Each row is a point on a landscape with many peaks, with its height.
A climber steps from a point to the highest of its 2 nearest points, and stops where none of them is higher. Distance is the straight distance between rows; heights are no part of it.
mases (h 7.57): [ 99 106 139 114  92 111 117 123 132  79 104 108 101  95 130  30 142 110
  65  97]
fef (h 4.23): [ 91 103 115  99  90  87  91  84  94 114 131  39 143  94  76 118 114  82
 105  71]
seg (h 5.40): [ 90 135 123  80 110 103  82  82  82  88 108  84 138 126  83 121  98 114
  82 115]
Nole (h 3.22): [ 74  99 108  64 123  43 128 122  96  93 108 102 115 117 115  90 125 112
 126 116]
zoti (h 2.66): [ 71  96  77  81  77 135 114 103  84  82 145  89 119  79  96 141 105  92
  82 101]
koso (h 0.18): [131 139  96  77  94 126 113  99 106 103 114 121 114  95 123  73 105 112
 108 130]
pupo (h 4.26): [ 64 115  86 122  88  96  88  94 118  89 116 128 147  93 109 106  69  72
 122  83]
taba (h 4.59): [106 115  99 113 146 138 105 106  82 106  46  60  72 109 103  79 104  95
  47  64]
kuli (h 3.99): [ 90  94  79 105  83 117  98 121  84  81 110 113 127  83 119 116  69  54
 116  61]
pova (h 2.51): [ 93  94  97 100  95 105  94  89 124 125  90  91 146 105  91 157  40  84
  89 101]
vef (h 1.19): [ 89  90  62  84  99 123 101  80 107 140  86 128  95 102 113 124  87  88
 129 121]
lotip (h 3.28): [116  64  79  76 101  96  89 115 113 119  97  68 128  98  94 140  71  93
 145  98]
zunu (h 7.23): [112 118 108 134 149  78  73  96 105  51  63  73  97 131  80  94 125 112
  89  79]
revut (h 6.29): [123 118 109 140  80  82  69 106  78  78  88  87  96 133  87 109  86  90
 133  94]
doba (h 0.80): [112 101  75  65  89 148  90 100  83  82 115 123 101  88 100 109  72  87
 109 129]
fuv (h 0.56): [ 86  74  84 128 141 122  93  85  80 104  68 104  53  88  77  78  88  88
  85  87]
lazo (h 3.45): [ 92  80  95 122 104  70 112 107  93  64 143  78 106  90  88  72 126  81
 100  88]
luru (h 4.43): [ 44 109  93 118  98 110 113 105 105  99  89 110 147  99 100  83  96  79
 134  94]
takar (h 4.72): [ 72 115 122  81  97  91  93  53 106 109 104  61 132 118  79 118 135 106
  91  97]
bivu (h 0.43): [126 132  71  53  86 138 111  96 101 104 117 120 104  73 119 108 118  94
 122 110]
Kag (h 1.68): [138 108  83 103  84 101 123 121  79  86  85  80  69  88 112 113 120 122
  81  69]
ruke (h 4.71): [ 50  93  92 105 107 114 105  79 115 121 134  75 137  97  96  87 118  67
 133  96]
ved (h 5.50): [100 128 136 117 111 132  89  93 105 121 101 114  86  69 113  62  84 110
  73 111]
gopon (h 4.01): [117 103 111 112 126  62  84  67 123 115  99  75  83  95 110  84 135 102
  90  87]
nifom (h 4.61): [132 125 112 117 122 145 102 130  86 104  51  65  66  88 110  78 123 124
  71  68]
dag (h 1.18): [103 111  83  75 111 140  97  91  74 104 107 105  91  73  99 112  74  95
  75  87]
Nari (h 7.64): [ 82  82 155  96 139  63  82 114  99 102  91 102  83 111 100  87 116 123
  85 107]
fedu (h 0.70): [108  92  81 102 118 136  83 110  51  98  62  86  56  88  93  94  74  86
 110  73]
visep (h 1.65): [103  89 121 102  95  66  57  80 109  97 136 136 105 105 111 122  73 109
  98 130]
nuf (h 2.86): [ 85  60  73  83 105 105  78 100 114 105 113 104 136  96 110 167  64  70
 117  89]
taz (h 3.85): [ 88  67 120 113 102  76  63  90  97 126 112  61 129  94  65 124  86  91
 112  95]
Bidim (h 4.74): [ 84 101  80 129  79  95 113  84 112 108  68 135 109 127  99 116  72 109
  99 106]
kivoz (h 2.74): [105  60 109 103 104  79 120 103 106  92 112  93  84  90  91  99  87 125
  50 118]
Vot (h 3.84): [106 119  98  76 109  78  99 100 154 101 129 116 123 101 108  99 106  98
 141 136]
Lep (h 5.06): [ 70 114 102  88 128  98 101 105  94 130  51 100  81  99 135  77 117 112
  94  57]
zaki (h 4.18): [110 125  98 103 111  76 106  79 152 116  94 124 113  77 118 106  97 119
 105 116]
Rad (h 4.83): [101 131  95  99 148 102  84  91  99 113  39  75  70 111 114  80  84 103
  91  65]
viso (h 3.59): [ 93  85 112  98  86  84  71  98 101 141  90  76 128 121  91 130  79  89
 155  84]
relik (h 8.41): [103  84  96  40  91  83 103 115  71 121 121  89  95 101 135 115 122 107
 121  96]
zivef (h 2.25): [ 69  97  72  85  72 147 115  91  96  75 123 140 117  64 111 133 113  85
  81  90]
Pas (h 5.05): [ 70 101  95  79  77 110 105  94  56 106  83 105  98 137  70 144  82  66
  94  73]
Garo (h 2.22): [106  93  69  89  46 116 120 119 119 117 104 121 120 104 115  84  89  86
 151 118]
Dopo (h 1.81): [141 140  88 111  81  95 129 118  79  98  84  86  81 116 124  75 131 101
 110  58]
Gatim (h 2.11): [136 125 139  99  82  82  68 118  85 109 123  88 128 107 114 105  87 104
 116 114]
guk (h 4.98): [111 116 128 112 108 150  99 102  84  97  66 103  74  87 116  56  94 115
  61  99]
Pado (h 3.70): [ 67  76  86 110 109  89  97 119  71  62 126 107 111  81 115  90  93  82
 109  66]
piv (h 5.96): [154 100  81 122  65  89  87 110  86 107  98  83  92 105  88  90  82  87
 128  91]
Gekes (h 3.14): [ 78  89  96 120  93 113 109  96 111  62 152  82 135  84  76 108 112  99
  92 102]
rozer (h 3.07): [106  66  79  99 100  91 140 101 120  90 120 109  90 108  93 108  71 109
  72 150]
vaba (h 4.22): [ 54 121  90 124 130 110 113 101 123  62  80 100 143 108  88  91  99 104
  94 108]
Mulid (h 2.64): [117  83 109 105  82  99 113 131 109  97 119 126 134 112 102  86  55 108
 110 148]
Naza (h 6.17): [119 103 121 117 107 101  89 109 105 109 114 124  95  75 124  83  72  98
  90  93]
mon (h 5.87): [119  73 124  95 126  90  93 112 129  76 145  81  99  53  70 104 118 117
  81 103]
Safup (h 5.08): [ 73  96  82 118  58 104 110  86  90  99  95 147  97 106 120 141  93 116
  83 118]
Pum (h 1.89): [122  94 133  98 111  98  75  70 121 143  89 106  91  91  88 111  61 114
  96 128]
Kidef (h 7.02): [152  78  99 113 116  78  67 112 106  74 154  94  94  63  82 112  88 101
  96  96]
gaki (h 2.21): [119 104 100 105 126  87 100  99 122 111  84 100 108  96  95 131  36 111
  72 115]
mis (h 2.38): [119 100 106  88  66 107  93 138  94 122 110  91 132 119 111  96  62  81
 103 127]
vos (h 6.60): [110  96  89 139 112  73  92 102  77  77  73  95  78 112  73 101 120 117
 138  90]
Pebav (h 0.90): [ 95  88  85  92 101 148  80  93  59  95 105 110  78  66  90 122  89  78
 104  59]
Dudi (h 3.95): [121  81  87  71  62 115  94 100  53 130 107  86  78 121 101 124 104  98
 123  97]
seko (h 3.41): [ 79  95  96  89 100  77 132 133  81  95  95  95  95 118 101  78 107 117
 116 114]
bel (h 1.41): [108  74  85  92  94  90  70  70 118 104 106 138  94 105 110 147  79 106
 127 121]
ludal (h 4.66): [ 90  88 103 123 134 127 115  97 106  95 114  53  97  89  69  71 119  95
  53 119]
tozaz (h 5.56): [ 76 130  92  79  87 111  65  80  43 113  89 108 100 125  88 120  86  86
 121  87]
dode (h 5.64): [152 139  74 115  59 108 115 100  92 105  86  94  83 126  92  93  73  60
 124  88]
zom (h 5.77): [104  62  81  77 104  99 129  99 112 138 140  79 104 113  94  70 108  77
 109 131]
Roged (h 1.47): [122 122 101  84 101 108 111  94  76  91  98  90  90  92 107 109 109 108
  68  91]
Zulop (h 5.68): [ 87 113 121 100  66 111 103 113  78  99  90 145  73 102 131 114  99 131
 103 101]
Ligu (h 4.64): [ 78  85 107 114  78  87 100  96  59  89  79  94  88 137  82 134  86 115
  75  72]
mafe (h 7.03): [ 87 105 110  86  91  95 133 109 111  94 123 110  74  82 113  43 153 110
  65 117]
Pozi (h 6.27): [ 93 145 102  70 108 123  64  74  53  91 115  90 110 129  99 103  97  81
  79  91]
Pupel (h 6.87): [108 112  69 142 132  92  97  96  70  55  53  90  59  98  78  88 115 111
 118  65]
rifo (h 3.74): [ 59  82  75  87 116 105 136 112  82  73 111 100 113 110  91 101 108 103
 122 140]
nuka (h 5.31): [ 64 125 113  87 116 118 110  90  88 106  67  89 101  85 107  64 140 112
  96  70]
vifi (h 6.43): [ 87 117 109  67  98 102 148  94 123 105 108 108  96  95 105  80 146 130
  66 130]
Fakek (h 8.47): [102  99 155 129 151 119  68 120 117  86  89 109  87  94 115  49 119 117
  48 112]
nulo (h 5.16): [ 68  60  64  93  90 124 121  99 107 118 147  79 118 105  85  99  96  48
 124 120]
kanek (h 2.41): [127  84 125  93  84  92 121 123  99 111  85 103  70 106 100 114  89 144
  77 136]
fad (h 5.13): [ 89  96 137 113 128 116 104 108 133  86 127  65 112  59  65  86 141 119
  66 111]
bima (h 3.86): [115 102  99 102 115  25 100  86 122  86 121 110  89 105 111  71 134 107
 109 103]
sim (h 2.06): [100 118  80  82  65 124 111 108  96 124  79  93 107 107 101  77 115 101
 165 108]
kifun (h 4.06): [ 72  65  84  62  61 132 117 114 137 105 144 121 124 102 136 132 112  72
 107 149]
lov (h 4.28): [108 101 101 118 114 115  92  64 113 124 105  61  96  97  80  78 124  97
  81  87]
limam (h 7.66): [114 124 123 130 150  80  52  77  78  77  57  85  77 111  76 127 109 130
  87  94]
nup (h 4.53): [ 99  80  73  79  69 136  97 101  67 113 114  99 104 128  90 155  84  59
 126  98]
Fonu (h 4.84): [ 86  89 108  65  51 112 117 107 117 107 121 134 110 103 114 120 117 118
  95 151]
Nov (h 7.05): [ 87 106 124  64  87  98 102 110  78 136 115  98  99  98 136  85 111 105
  98  74]
Gumov (h 6.28): [ 89 129 139  85  92  88  89 105  85 115  93 129  91  96 125  81 123 126
 112 102]
pifan (h 5.72): [ 93 114  93  75  67 114 128  75 120 120 104 121  79  94 116 105 121 124
  75 120]
Vikeb (h 1.05): [ 94  68  45 103 102 124 116  77 112 128  91 112  93 108  87  85  76  74
 146 116]
Figur (h 4.33): [ 96 101  98 135  79  99 103  88  77  88  66 108  65 107  85 159  93 111
  58  58]
zumel (h 8.63): [ 90  83 136 120 133  96  62  88  82  95  69  98  81  91  92  98  85 135
  87  97]
zev (h 3.69): [105  60  80  87  88  45 112  90 113 107 116 125  85 121 113  97 111  91
 114 105]
rek (h 7.47): [144  85  92 146 112  77  91  94 115  90  84  72  90  81  80 103 105  98
 101  41]
mesug (h 6.81): [ 89  69  98  44 101  95 117 112 115 128 137  98 104  86 107 108 127  91
 108 109]
niru (h 8.06): [123  94  89 134 133  73  66 107 110  64 109  96  86  71  97  97  85  95
  83  68]
Keran (h 2.39): [134  83  73  97  47  93 120 132 118  76 109 130 114 119 111  98  74  85
 135 146]
Sunub (h 5.36): [130 151  80 111  77  95 119  82 103 104  71  93  93 130 110 103  76  55
  79  53]
Nuvi (h 3.44): [105  68  61  92  84  70 116  82 113  97 116 109 112 131 109 129  90  87
  79 122]
Rato (h 7.13): [ 97 108 153 109 102 104  79 121 126  77  97 134 107  65 106 100  91 119
 103 120]
Mefo (h 0.91): [110  90  43 102  95 133 114  66 107 113  87 106  75 105  68 111  72  57
 107  77]
vimut (h 7.10): [102  92  76 144 133  86  90 108  91  77  54  77  80  96  85  92 104  89
  99  34]
Fabo (h 5.78): [ 83 138 118  82 115 130 119  74 107 101  95  86 112  89 102  65 153 119
  59 108]
giz (h 8.03): [ 92  86 125 122  85  69 102 130 131  87 103 152 110  87 108 115 101 128
 127 110]
rakez (h 8.01): [124 113 129 146 126  99  94 123 125  71  90 109  80  81 124  34 125 109
  61 104]
Pife (h 4.14): [ 66  93  77  99 136 110 129 101 117  83 105  86 124  88  72  80  95 107
 102 132]
kuve (h 1.88): [119  92 142  81  96  69  55 109  99 130 134 108 109 113 109  98  77 102
 111 131]
dar (h 7.15): [104  88 147 108 125  82  91 130 118  88  93  84  87  95  91  55 141 130
 102  96]
vekon (h 7.09): [103  85 153  78 104  54 114 137 143 112 102  93  80 102  75  70 140 117
 117 123]
defiv (h 5.11): [106 149 119 122  92 101  88  73  66  93  69 100  92 143  92 103  83  55
  59  53]
Vovuk (h 7.53): [108  95 140 115 101  52 110 129 130  91  87 122  81 112  96  91 115 130
 140 132]
bezo (h 4.54): [106 106  68 101  76  96 112  81  87  76  87 135  76  89 113 152  98 120
  86  71]
ger (h 4.47): [ 95 105  94 126 100  82 106  66 134 111  95 113 125 107  92  82  84  99
 101 133]
Nume (h 1.93): [115 141  89  89 102  94 105 107  91 119  69  83 100 111 101  67 121 112
 140  92]

Where does a climber stop that starts at each point below?
pova | Pozi
kivoz | niru
Vikeb | Mulid
Sunub | niru
kanek | niru
fedu | Mulid
bivu | Mulid
Mefo | Mulid
Rad | Fakek
Fonu | Fakek
